A landscape with many peaks, sampled at points; each row gives a point and its height.
A climber steps from a point to whichever of its 2 nearest points has the largest rise for the distance, and stops where none of them is higher. Distance is the straight distance between rows; heights are no part of it.
(596): [ 20  21 -16 -37 -16 -11 -11  11   7 -16  -8  22  47 -14   2  26   9  -1
 -18   5 -22 -16  18 -11 -25   2  11 -19   5   6  12   1  -6  -1   9   4
  34   9   0   0  13  -9 -35  -5 -11  28 -37 -33   0   0  -4  25   1  12
  10  -2   2  18  11 -17  28]  h=55
(624): [  5  -7 -17 -16 -16  14   8   4 -33 -50   2  -7 -29   8 -12   6  -2  -4
   9 -23   0  23 -21 -25  20  25 -33 -11  12   7   6   1   2  14  -3   9
 -15 -15   5 -14  -2  -2 -14   4   9  11 -10  15 -25  10  -4  -1  -2 -12
  -3 -15  -5  -7  -5  24   2]  h=135
(26): [ -8   5  27  21  19   1   7 -18  10  46   1 -11 -17  11  18 -37  -3   2
  -2  17  10   3 -10  27 -16  -8   4  17   4  -8 -22   3 -16 -19  -6  -8
 -12   4   3   9  13   3  33  -2   5 -22  26  11   7  -8  -4  -9  -5  13
   0  32   4 -12   2 -11 -19]  h=238
(124): [-20   4   5   4   7 -20  -2  13  14  11   1  -6  36  -7   5  17   0  -2
 -19   9  -3 -23  32  12  -4  -7  33   9 -23  -5   9   4   6   0   6   3
  11  -7  28  -3 -10  10  -5   0  -1 -11 -12  -7  28 -10   9  -9  10  -6
   0 -10  -6  10   1   0  12]  h=440
(583): [-16 -15 -28 -26  -9  11   9  22 -31 -57 -10   1 -17   2 -18  18 -11  -4
   3 -35  13  13 -22 -22  22   9 -17  -3  -4  -3  18  -1   4  18  -4   5
 -13 -21   5 -11 -13  -8 -20   0  10  15 -28  -3 -18   0  -2 -12   6 -16
  -1 -24  11  -1 -10  26  -1]  h=349
(158): [ 17  10  23   6  10   4 -11 -11  25  47   0  -4  -3  12  11 -25   7   0
  -3  11   4   7  -1   3 -14  -6   1  -6  17  -8 -26  -2 -21 -17  -4  -6
   6  31 -19   9  18 -11  20  -6 -13  -7  22   4   6   0  -6  15   0  13
   3  29   5   0  10 -14 -19]  h=239
(272): [ 25  28  -7 -36 -13  -7 -20   6  21 -10  -2  26  45  -8   1  23  14  -1
 -18   0 -20 -13  12 -23 -24  -3   9 -22  10  -2  13   1 -12  -7  14   3
  35  18  -6   0  21 -13 -26 -12 -14  28 -28 -28  -4   4  -5  37  -1  13
   6   5  -3  15  15 -11  20]  h=3
(344): [ -8  13  -7  -3  -4 -17  -5  16   3   5  -6   3  40 -13   7  21   4   0
 -24  10 -16 -18  28  10 -16  -5  22  -6  -6   5   7   4   7   2   1   5
  24   2  11   1  -3   1 -22  -1  -6   3 -25 -18  24  -2   3   9   6  -2
  11  -5  -7  13  -2 -14  27]  h=323
(49): [ -5  -4  -5 -10   5  -7  -6   4  14 -13   4   1  15  -9  -4  15   4  -8
  -7  -6  -6 -12  14 -11   5  -2  10  13 -18   0  11   0   4   4   2   2
   8   4  23  -4  -8   1  -3 -15   1  13  -7 -12   8  -3   8   5   4 -14
   4  -8   0   7  13   6   6]  h=513
(681): [ -8  11  22   5   6 -18  -6 -30  38  34  15  -5  15   2   6 -29  -4  -7
  11  13  12 -19  12   8   4 -27  28  33 -16 -15  14   9 -23 -12  -3 -10
 -13   6  -4  -3   1   6  31  -3   8 -13  29  17  26  -7  32  -8  14  11
 -12  30   9  -3   5  -3 -22]  h=295
(484): [-26   1   0   8  15 -27   1  12  13   3   2  -8  37  -6   7  16  -4  -4
 -18  11   6 -29  36  10   2 -12  44  18 -32 -10  23  -1   7   1  16   3
   7 -12  32  -6 -13  12   2  -4   7 -17 -17  -6  31 -10  16 -22   8 -10
  -7 -12  -4   5   2   4   6]  h=534
(562): [ -1  -5 -26 -21 -20  15   3  15 -16 -40 -12  -1   4  -6 -12  18  -7  -2
   5 -20  -4   6  -6 -15  12  13 -13 -13   1   9  10   2   6  10 -10   6
   3 -21   4  -6  -9  -4 -33  -3   1  18 -35   0 -15   3  -6   7   2  -4
   7 -16   2   7 -10  14   9]  h=296
(727): [  4   2  20   6   6   3   7 -42  13  12  13  14 -19  12  -7 -19   5  -2
   6  16   5  14 -25  -9  16 -15  -8  22 -19  -6  -4   7  -1  -4  -6  -5
 -33  10  -1   7  11   1  36  -2  19   5  52  33  -7  -7   3 -21   5   0
 -14   7   9 -14  12  -4 -14]  h=292
(261): [ -6 -15  -1  -5  10   0   1  -4   4 -20   8   2 -11   0 -10   4   4  -6
   4  -9   2   2  -9 -14  20  -4  -5  15 -19   0  10  -5  11  14  -1   3
 -18   5  10   1  -6   2   8  -8   8  12  14   0   0  -1   4 -12  -2 -13
  -4 -14  -3  -1  11   8  -4]  h=393
(617): [ -4   5  23  24  17   7  10 -10   1  44  -2 -13 -22  14  16 -29   1   7
   2  11   5   6 -10  23 -22   2  -6   3  17  -2 -31  -1  -9 -12  -9  -5
  -3   5  -3  10  11  -1  33   1   1 -20  18  15   0  -3 -15   0 -14  13
   4  19   3  -8   2 -15 -15]  h=225
(145): [ 19  12  19   4   7   2 -17  -1  31  47   1  -3   4  10   9 -13  12   5
   0   9  -1  10   2  -1 -16  -7   1 -18  20 -10 -23  -5 -19 -16   0   1
  13  33 -22   9  24 -14  10  -7 -17  -3  16  -2   7   5 -12  22   0  11
   4  22   5   5   9 -12 -15]  h=226
(353): [  9  15  19  -1   0 -12 -10 -38  41  32  11   5  13  -1   0 -29   1 -11
  12  10  13 -10   7  -2   4 -26  23  25 -13  -8   5   9 -26 -16  -4  -8
 -15  17 -14   1   7   0  35  -3   5   0  33  15  24  -4  29  -1  20  14
 -13  32  11  -1  10  -8 -20]  h=281
(463): [ 18   6  25   0  10   8   2 -29   8  29   6   7 -23  19   5 -28  12  -3
   5  14  -6  18 -19  -1  -8  -1 -20   1   8  -4 -26  -3 -17 -16  -1  -2
  -9  28 -19  10  18  -8  29  -9  -1  -2  40  18  -8  -1  -7   4   1   7
   2  27   7  -8  11 -15 -17]  h=260
(721): [ -4  -7   7  -1   6  -3  -1 -16  18 -10  12   6  -7  -2 -10   1   4  -7
   6  -1   2   3 -12 -15  19 -11   3  23 -24  -2  10  -1  10   9   0   2
 -19  11   9   1  -1   0  16 -13   6  14  28   6   2  -3   8  -8   5  -9
  -7  -5   7  -3  13   8  -9]  h=357
(44): [-28 -13  -1  11  22 -24   5  10  13 -18   5   0  12  -2  -2   6  -7   3
  -6  -6  21 -21  22   3  11 -16  37  30 -41 -15  30  -3   6  11  11  -7
 -12  -8  26   4 -23  10  14   3   8 -14  -3  -9  19 -11  19 -32   3 -19
 -18 -15  -1  -3   6  14  -6]  h=341
(822): [-10 -16 -11  -6  11   3   4   6   0 -34   4   2 -13   0 -16  10   0  -2
   1 -20   8   0 -10 -15  24  -6  -2  16 -22  -3  18  -6  13  17   0   2
 -19   0  13   5 -12  -2   8  -6  11  11   4  -4  -1  -3   3 -20  -2 -19
  -9 -22  -2  -4   9  15  -3]  h=442
(376): [ 13   4  22   5   8   7   8 -37   3  18  11  10 -28  18   5 -27  12  -2
   7  16  -5  17 -27  -3  -3  -1 -24   6   1  -3 -21  -1  -9 -10  -9  -6
 -20  19  -7  11  17  -7  32  -4   6  -2  48  29 -13  -3  -4  -6   3   0
  -1  18   9 -12  11 -13 -19]  h=271
(285): [ 10   1  20  -5  -2   1   4 -44  29   2  12  16  -9   7 -10 -14   2  -3
   7  15   6  13 -22 -21  24 -22   0  19 -20  -6   0   5  -4  -2  -4   0
 -30  19  -5   2  11  -6  33 -12  14  14  50  33  -6  -6   8  -9  13  -1
 -19   4  14  -9  20   1 -15]  h=309
(79): [-18 -21   1  14  18   6   5  -5 -27  -8  15  -5 -29   7  -9 -12  -1   4
  11 -11  13   9 -16  -4  11   5 -17   8   2  -2   0  -2  18  12   5  -1
 -29 -14  14   5  -9   9  26  11  18 -19  17   8 -10  -2  -7 -39 -11 -17
 -13 -19  -5 -20  -1   5  -9]  h=609
(157): [-24 -20   3  16  21 -18   9   8  10  -6   7  -3   1  -2  -2   1  -3   2
   0  -5  18 -14  11   8  16 -18  29  28 -36 -15  22  -1   9  13  11 -11
 -20 -11  24   4 -18  12  20   5  11 -17   7  -5  16  -8  13 -38   0 -14
 -16 -10   1  -6  -1  14 -12]  h=280
(3): [-26  -5  -3   5  20 -28   7  13  15 -12   0  -8  28  -4   5  15  -5  -2
 -11   2  12 -29  31   7   8 -12  43  22 -38 -15  28  -2   5   8  15  -5
  -3 -11  29  -3 -19  10   6  -2   9 -16 -11  -9  24 -10  18 -29   7 -18
 -11 -13  -2   0   6  12   0]  h=434
(796): [ 33  12 -19 -46 -30   7  -2   3   0 -38 -10  22  20 -11  -8  20   8  -6
   4 -14 -23  -1  -7 -31  -4  13 -10 -22   4   3   8  -6 -14  -3   7  -6
  26   6   1  -3   9 -15 -29 -12 -15  44 -34 -11 -20   8  -4  35   2   2
  12  -6   3   9   9   2  12]  h=454
(559): [ 15  12   2  26  -3   7 -11  19 -10  33 -12 -12 -15   1  10   4  -3  10
   6  14   1   5   2  21 -17   7 -15 -28  41  14 -20  -6   3  -6  -5   3
  19   5 -42  -4  11   1 -18  17 -19  -9  -1  -7 -11  13 -12  25 -11  17
  10   3  -9   3 -15 -12   7]  h=175
(628): [ 11  -5   4   1  -2   8  -1  -6 -10   0   5   1 -17   2  -5  -6   4  -6
   7  -5 -14  14  -6 -11   4  14 -23  -3   7   8 -14  -5   2   1  -3   9
   1   8   1   3   0   0   5  -1  -2   4  10  12  -6   6  -9  11  -9  -3
   4  -2  -7  -2   3   2  -2]  h=218
(776): [ 26  17   3  17 -15  18  -5   3 -25  13 -10  -9 -26   4   9   3  -5  14
   8   7   2  18  -6   5  -6  24 -27 -32  41  17 -23  -5   0  -8   2   6
  14   6 -36  -2  15   3 -15  17 -14  -9   7   9 -31  21 -17  24 -14  16
   0  -2  -8  -3  -8   1  11]  h=177
(68): [-21 -25 -18  -3   8   6   6  16 -36 -36   4  -5 -18   2 -16   6 -12   9
   0 -29  19  15 -14 -12  17  10 -19   5   1  -2   9   2  14  16   1   3
 -19 -22  12  -3 -21  -2  -4   9  22 -12 -17  -7  -6  -2  -7 -30  -2 -15
 -12 -25  -2  -9  -9  18  -4]  h=550
(315): [ 10  18 -18 -41 -20  -7  -9  16   0 -23 -16  22  46 -18   0  35   3  -6
 -18   7 -23 -18  14  -8 -20   1  14 -18   2   8  18   0   0   6   6   3
  29  -4   6  -1   8  -8 -35  -7  -7  30 -46 -29  -3   1   0  18   5   7
  12  -4   5  20   1 -16  28]  h=102
(74): [ 19   9 -21 -52 -25   4  -3   2  -1 -43 -16  27  29 -12 -12  33   2 -10
  -1  -7 -23 -10   0 -23  -3   9   4 -16   1   5  17   0  -7   2   6  -6
  30  -3   9   0   7 -14 -35 -13 -10  44 -49 -16 -25   3   4  22   7  -3
  12  -8  10  12  11  -3  15]  h=332
(281): [ -6  11 -14  -2 -12 -15  -4  27  -9   0  -9   1  34 -13  11  23   4   3
 -20  13 -20 -17  26  18 -20  -4  14 -14   2   7  10   4  12   3  -4   6
  26  -3  -4  -1  -7   3 -34   7  -9   2 -31 -24  19  -4   4   7   6   1
  15  -3 -12  15 -16 -18  31]  h=327
(801): [  1  12 -27 -46 -22  -4   2  13  -5 -36 -17  21  44 -17  -1  36  -1  -9
 -16   4 -19 -18  15  -7 -13   5  21 -16  -1  10  23   2   1  10   1   3
  24 -13  10  -2   0  -7 -36 -11  -4  33 -53 -23 -10  -2   3   5   5   1
  13 -10  12  19   0 -14  28]  h=160
(436): [ 15  13  23   3   6  -3  -3 -37  33  35  12   5  -1   3   0 -34   0  -6
  11  15  11   1  -9   5   5 -28  10  20  -7  -7  -3   9 -27 -20  -5  -8
 -19  21 -18   4  15  -5  35  -5   8  -3  44  18  17  -7  16  -1  18  12
 -12  42  11  -5  10  -8 -25]  h=268
(394): [-26 -29 -21  -4  13   1   7  22 -27 -37  -2  -1 -13   0 -18   6  -9   9
  -3 -28  23   7  -9  -8  19  -1  -5  14 -16  -4  19  -1  13  21   5  -2
 -19 -18  18   4 -27  -3  -2   7  17  -6 -19 -12   3  -7  -4 -34   1 -21
 -12 -28  -2  -6  -5  19  -4]  h=698
(770): [ -7 -12 -29 -29 -17  11   5  16 -18 -51  -9   1  -5   1 -15  23  -7  -5
   5 -27   1   6 -14 -22  20  11 -12  -5  -1   3  17   1   3  15  -7   3
  -3 -19   7  -7  -5  -7 -27  -4   2  24 -36  -3 -16   2  -3  -2   8 -13
   7 -20   7   4 -10  18   6]  h=251
(335): [  8  11  21  17  15   6   4  -7   0  46  -6 -11 -24  16  15 -26   2  11
   3  14   6  13 -12  15 -21   6 -15 -14  30   1 -41  -3 -13 -10  -9  -5
   3  10 -19   7  19  -6  27   5  -3 -14  20  15  -5   3 -20   7 -15  17
   5  18   2  -5   6 -15 -12]  h=213
(357): [ 13  10  23   5  11   2  -8 -20  27  46   2  -6  -5  13  11 -32   4  -3
  -3  16   7   8  -4  12 -12 -14   2   2   8 -11 -22   0 -25 -22  -3  -6
  -5  23 -14   6  18  -7  30  -8  -4  -9  29   8   9  -5  -5   5   3  14
  -3  40   9  -4   9 -14 -23]  h=249
(71): [-18 -18 -21 -12  -4  13   9  15 -36 -45   0  -6 -19   5 -15  11  -9   7
  -1 -33  14  16 -21 -18  21  14 -25  -1   2   1  10  -1   8  14  -1   5
 -19 -24   6  -8 -19  -3 -10   4  18  -1 -17   0 -15   0  -6 -20  -3 -16
  -9 -24   1  -8  -9  23  -3]  h=462
(515): [  0   5  -9  29  -3  -2  -6  33 -11  21  -9 -13   8  -7  13   9  -4  10
  -6  15  -9 -12  21  31 -20   0   2 -23  30   9  -7  -2   7  -5  -4  -2
  25  -6 -32  -7  -5   4 -29  16 -21 -13 -18 -21  12  10   1  17  -6   9
  18   4 -15  10 -24 -18  18]  h=439
(76): [ 14  -2 -11 -24  -7   4  -5  -2   8 -25   0  10  11  -7  -7  12   8 -10
  -2 -14 -16   4   1 -20   5   8  -5   0  -9   2   4  -1  -3   6  -1   2
  15   9  11   0   1  -7 -15 -16  -9  32 -10 -11  -2   3   0  21   1  -6
   9  -5  -2   6  14   4   5]  h=675
(593): [-21 -19   9  20  20 -12   6   4  16  13   9  -7   1   0   4 -10  -2  -3
   1   1  12 -10   9  12   9 -10  23  22 -26 -11  10   3   6   0   7 -11
 -15  -9  25   0 -12  12  21   2   3 -18  12   1  16  -8   5 -25  -2  -9
  -8  -3   1 -10  -1   7 -10]  h=320
(651): [ 14  13  26   6  11   1  -6 -35  26  38   8   2 -10  10   9 -36   4  -5
   3  17   9   8 -13   8  -3 -22   3  15  -2  -9 -14   5 -29 -23  -7  -7
 -17  24 -19   7  20  -3  31  -7   4  -2  40  15   8  -9   4  -1  10  14
  -6  40  12  -8   9 -14 -23]  h=259
(706): [-25 -29  -5  22  20   4   9   8 -23   6   4 -10 -11  -1  -9  -8  -8  13
   8 -10  15   2  -1  11   7   7  -2   8   8  -2  -9   1  19   9   4   1
 -18 -29  24   2 -18   9  17  16  14 -33  -6  -1   7  -6 -12 -33  -8  -4
 -13 -21  -6 -16 -12   6  -5]  h=753
(855): [-21  -6  23  26  21  -7   8 -10  16  36  10 -12 -11   6  13 -27  -1   1
   3  10  13 -10   0  26  -4  -9  19  24  -9 -14  -8   4  -4  -9   1 -11
 -17 -13  21   2  -3  12  28  -2  10 -29  21  11  13 -11   0 -23  -6   5
  -4  13   0 -12  -5   0 -20]  h=263
(322): [-12   8  -1   4   2 -19  -3  15   9  12  -1  -4  37 -11   8  17   4  -4
 -23   7  -8 -19  30  13 -10  -7  27   1 -12  -1   6   1  10   2   4   4
  20  -2  19  -2  -6   6 -15  -1  -2  -4 -20  -9  28  -7   7   4   9   0
   6  -6  -5   8  -3  -8  22]  h=374
(523): [-14   3  14   7   5 -21  -5 -14  30  17  11  -7  22   3   6  -8  -5  -7
  -1   9  11 -25  26   5   3 -20  37  26 -28 -13  18   5  -5  -6   6  -6
  -4   1  14  -7  -8   8  22  -6   3 -11  14   7  25  -4  28  -6  10  -4
 -11  10   6   4   8   2 -13]  h=343
(102): [ 23   1 -17 -37 -24   7   3  -3 -13 -50  -6   8 -22  -2 -14   2   7 -12
  14 -20 -18  17 -24 -27  15  22 -28 -15   0   6   6  -6  -6  10  -2   6
  -1   5   1  -9  13  -8 -16  -4  -7  35  -5   8 -24  10  -4  24   3  -5
   6 -10   3   2   1  16   2]  h=63
(597): [-19   8  16   6   8 -27  -4 -18  38  30  14  -9  22   4   9 -20  -6  -6
   8  12  14 -30  24   9   1 -23  39  32 -30 -15  18   6 -16  -8   2  -9
 -10  -2   7  -5  -3   7  27  -1   7 -22  23  11  27  -9  39 -11   8   6
 -10  20   6   2   2   2 -22]  h=316
(206): [ 20  -1  18   1   3   6  -1 -18   4  22   3   6 -18  12   3 -18   8  -5
   5   6 -10  17 -12  -7  -5   8 -21  -4   8  -4 -24  -8 -11 -11   2   5
  -1  25 -16  10  10  -9  18  -8  -8  -1  29  11  -7   2  -9  17  -4   4
   4  16   4  -4   7  -8 -13]  h=247
(352): [ 12  -7  -7  -4 -14  13   6  -3 -16 -20   0  -2 -16  -5 -11   1  -1  -7
   7 -14 -11  15 -10 -13   7  23 -28 -11   9   8  -7  -1   1   5  -4   8
   1  -1  -2   1   0   1 -12  -1  -3   8  -4  10 -14   9 -12  13  -7  -5
   6  -6  -7  -1  -2  11   4]  h=195
(634): [  3   2 -19  12 -25  16   2  18 -26 -16 -11  -4   6 -12  -2  14  -6  10
  -1  -3  -2   4   0  10  -2   8 -15 -22  17  17   2   6  13   2  -9   3
  12 -20 -17  -5 -11   4 -43  12  -7   0 -25 -10  -9   7  -8  17  -1   8
  11  -3  -9   8 -23   4  21]  h=423
(334): [ -1   2 -14  29 -22  21   1  17 -34 -10  -9 -12  -4  -8   5  13 -12  12
   2   4   2   9  -4  22  -5  13 -16 -24  27  18   1   3  18  -1  -6   7
  12 -26 -25  -7 -11  14 -45  17 -11 -21 -21 -13 -15  15  -9   8  -5   9
   4   5 -12   2 -28   3  18]  h=464
(878): [ 13   5   5  14  -3   1  -7  10   6  35  -4  -2  -6   0   5  -5   5   8
   0   8  -3   5   5   8 -16   4  -8 -18  22   5 -25  -4  -2  -6  -2   1
  18  19 -22   8  10  -6  -2   7 -15   0   3  -2   1   4 -12  23  -9  17
   8   4  -4   6  -2 -10   5]  h=193
(566): [  7   9 -24 -57 -23   1   0   5   0 -46 -19  27  36 -12  -9  39   0 -14
  -6  -4 -18 -15   6 -16  -2   8  14 -11  -1   3  20   0  -2   6   5   0
  22  -9  16  -2   4 -12 -32 -15  -7  42 -56 -19 -23  -1   5   8   8  -9
  14 -13  19  17   6  -5  21]  h=246
(899): [  5  -5  -9 -18  -1   1  -5   2  10 -24  -2   3  13  -8  -6  14   3  -7
  -5 -10 -10  -4   6 -13   5   4   4   6 -15   5  11  -3   5   6   0   3
   9   4  16  -3  -7  -1  -9 -15  -2  25 -10 -12   0  -2   4  10   5 -11
   8 -10   0   8  12   6   5]  h=584
(576): [-22 -17 -15  -4  14  -3   7  15 -15 -44   1   5 -14  -1 -17  11  -5   3
  -4 -28  16   0 -11 -10  21 -11   2  21 -24  -7  24  -3  14  23   2  -1
 -20  -8  15   8 -19   0   5  -1  13   6  -8 -10   2  -8   1 -31   2 -21
 -11 -26   3  -2   7  18  -3]  h=536
(346): [-12   2  26  20  16  -5   4 -19  20  43  10 -11  -6   5  17 -35  -2  -2
   4  12  14  -6  -2  24  -6 -14  18  22  -9 -12 -12   7 -15 -18  -4 -12
 -13   1   7   5   4   8  31   0   5 -23  26  12  16 -11   5 -13  -2  13
  -1  29   3  -5  -3  -4 -25]  h=248
(345): [ 17  15   4  29 -10  16  -6  14 -21  20 -12 -10 -20   5  12   2  -5  13
   9   9   3  12   0  18 -13  13 -20 -30  43  17 -19  -8   8 -10  -1   3
  17  -2 -42  -6  14   7 -18  23 -15 -13   0  -6 -21  16 -13  23 -14  18
   4   3 -10   3 -14  -5  10]  h=166
(879): [-19 -26 -13  11  11   3   6  12 -25 -11   3  -9 -13  -1 -11   0  -8   9
   4 -18  12   9  -6  -2  11  10 -10   1   7   1  -1   2  19  12   0   5
 -19 -23  14  -4 -20   6   2  10  17 -19 -11  -3   1  -3  -9 -27  -6 -10
 -10 -22  -9 -13  -8  12   0]  h=635
(401): [ -1   9  -7  16  -3 -17 -11  32  -7  25  -7  -7  22  -5  13  12   4   4
 -15  16 -17 -16  28  30 -25  -1  14 -22  16   4  -4  -3   7  -3  -1   3
  29   3 -22  -2   2   2 -30  14 -20 -12 -21 -24  23   3   3  13   0   6
  16   7 -15  13 -18 -23  23]  h=406
(750): [-23 -25   1  20  24   5  11  -2 -26   4  11  -9 -25   5  -7 -15  -1   7
  11 -10  14   3 -14   6   7   7  -8   9   8  -4  -9  -1  17   7   6  -1
 -27 -22  19   3  -9   9  29  11  19 -30  10   4  -1  -5  -8 -40 -15 -11
 -11 -16  -7 -21  -6   3 -10]  h=661
(399): [ 17  12  16  14   5  14   4 -13 -13  36  -8  -8 -31  15  17 -19   2   9
   9  14   3  18 -10   8 -20  15 -25 -24  35   6 -38  -8 -11  -9  -7  -2
   5  12 -26   6  16  -7  19   8  -4 -10  18  19 -20   9 -17  13 -17  13
   4   6  -2  -7   6  -9  -8]  h=201
(578): [ 18   9   9  17  -6  14   0  -4 -19  24  -8  -6 -31  11  10  -9  -1   8
   9   9  -3  17  -8   3 -11  20 -28 -25  34   8 -35  -5  -1  -6  -2   4
   9  10 -27   4  14  -1   3  11  -9  -9  11  17 -22  15 -19  18 -15  19
   3  -1  -2  -8  -3  -5   0]  h=189
(853): [ 10  -2 -21 -30 -24  14   9   2 -27 -55  -3   0 -21   3 -15   7  -1 -10
   9 -26  -5  22 -26 -25  18  21 -28 -13   9   6   8  -3   1  13  -4   7
 -11  -9   2 -15   3  -5 -21  -1   1  21 -14  13 -29  10  -3  11   4 -12
   1 -13   4  -3  -7  22   4]  h=103
(810): [-15  -1   9   7  11 -18  -5  -1  22   6   9  -6  20  -5   4   1  -1  -7
  -6   4   4 -22  23   2   4 -14  31  23 -28  -9  19   1   3  -2   9  -3
  -1   2  22  -5  -8   9  15  -6   2  -9   6  -1  19  -9  20 -11   7 -10
  -6   1   1   3   6   5  -2]  h=381
(720): [  2  -3 -25  -6 -27  16   4  16 -21 -29 -10  -3   6 -11  -8  17  -6   5
  -1 -11  -2   6  -5  -6   7  10 -14 -19  11  14   8   6  12   9 -12   4
   9 -24  -2  -5 -11   2 -42   6  -3  11 -36  -3 -14   6  -9  11   4   4
   5  -9  -3   8 -18   9  13]  h=364
(109): [ 26   7 -13 -33 -17   4  -9   0  10 -29  -6  16  14  -8  -6  14   9  -7
   0 -12 -22   0   1 -22  -5  10  -7 -10  -3   5   5  -3 -11   0   9  -2
  26  13   5   0   8 -11 -19 -16  -9  38 -20 -13  -9   4  -3  33   1   1
   9  -5   0  11  13   1   8]  h=569
(510): [ -3  10 -17   8 -12  -9  -7  28 -16   3  -8  -3  27 -14  13  18   0   6
 -13  15 -20 -13  26  25 -23  -3   9 -21   9   8   8   3   7   0  -5   6
  29  -6 -18  -3  -8   4 -40  13 -16  -1 -29 -27  13   2   5  13   2   5
  16  -1 -15  13 -23 -19  28]  h=365
(115): [-25 -17  15  25  22 -14  11  -1  10  27  11 -10 -10   3   4 -21  -3   5
   8   3  18 -13   0  22   1  -9  20  23 -18 -14  -1   2   5  -3   7 -11
 -19 -19  27   2 -10  16  26   8  10 -30  16   5  15 -12   1 -34  -8   1
  -5  -1  -3 -14  -7   2 -16]  h=284
(586): [ -5   0 -11  38 -13  14   2  20 -27   4  -7 -11  -8  -5   8   9 -10  15
   1   7   4   2   2  32  -7   9 -15 -23  32  18  -7   2  15  -4  -2   3
  15 -22 -29  -8  -8  15 -33  19 -12 -28 -14 -14  -9  13  -8  10  -6  11
   6   5 -13   4 -27  -3  18]  h=489
(227): [ 12   6  22   4   7   8   7 -43   3  11  13  12 -25  15  -1 -24  10  -3
   8  15  -4  18 -28  -5  10  -8 -17  15  -6  -3 -14   2  -4  -8  -6  -4
 -27  13  -5   8  14  -5  35  -5  12  -1  52  33 -15  -5  -1 -14   4  -2
  -6   9   8 -13  13  -9 -12]  h=279
(556): [  1 -10 -13  -2 -10  15   5   1 -27 -28   1  -6 -19   2 -11   5  -3   0
   7 -19  -4  19 -12 -12  13  22 -28 -10  14   9  -4   4   6  10  -5  10
  -8 -14   3  -8  -5   4 -11   4   7   0  -7  12 -16   7  -8   3  -4  -5
  -2 -14 -10  -8  -6  15   4]  h=169
(58): [ 15  -4   9   4  -3  11   1 -10  -5  13   0   3 -21   4   3 -11   6  -4
   6  -1 -11  15  -8  -7  -4  14 -22  -7  10   3 -24  -5  -3  -5  -1   6
   2  18  -7   8   7  -4   8  -2  -7  -1  16  11  -9   7  -9  16  -8   4
   4   2  -3  -4   5   0  -5]  h=233
(178): [ -6   2  -4  37  -2   7  -2  27 -21  18  -9 -11 -10  -5  13   5 -10  14
   2  12  -2  -6  10  36 -16   4  -7 -20  32  14 -15   0  13  -3  -3   0
  20 -15 -33  -7  -3   9 -25  19 -15 -26 -13 -17   4  11  -2  14  -9  12
   9   3 -13   5 -26 -11  17]  h=465
(330): [ 20   6  14   4   0   6 -13   3  16  36  -1   2  -2   3   4  -4   8   6
  -1   3  -4   8   1  -4 -16   2  -6 -19  18  -1 -22  -4 -10 -10   2   3
  14  29 -19   9  13 -12  -1  -1 -17   3  10   1   1   7 -12  26  -7  12
   7   9   1   3   3  -7  -5]  h=208
(179): [-12  -4   0  -3  12 -12  -1   7  20  -8   6  -3  18  -6   1  11  -3  -8
  -5   0   2 -18  21  -4   8 -11  27  21 -28  -5  17   2   7   5   6   0
  -2   2  24  -6 -12   5   8  -8   4   3  -2  -8  15  -8  13  -8   5 -14
  -4  -7  -1   4  11   6   2]  h=433
(485): [  5  -2  15  -5   1  -3   1 -31  22  -7  12  12  -8   3 -13  -5   4  -4
   7   9   5   7 -14 -22  22 -17   2  18 -27  -1   9   4   4   5  -1   2
 -22  19  -2   4   2  -4  26 -13  14  17  44  19  -2  -2   8  -7   9  -4
 -17  -2  12  -1  16   5 -13]  h=329

Where does a climber stop that starts at each point below?
(102) | (394)
(399) | (593)
(562) | (586)
(853) | (394)
(376) | (394)
(510) | (586)
(596) | (76)
(353) | (76)
(330) | (76)
(272) | (76)
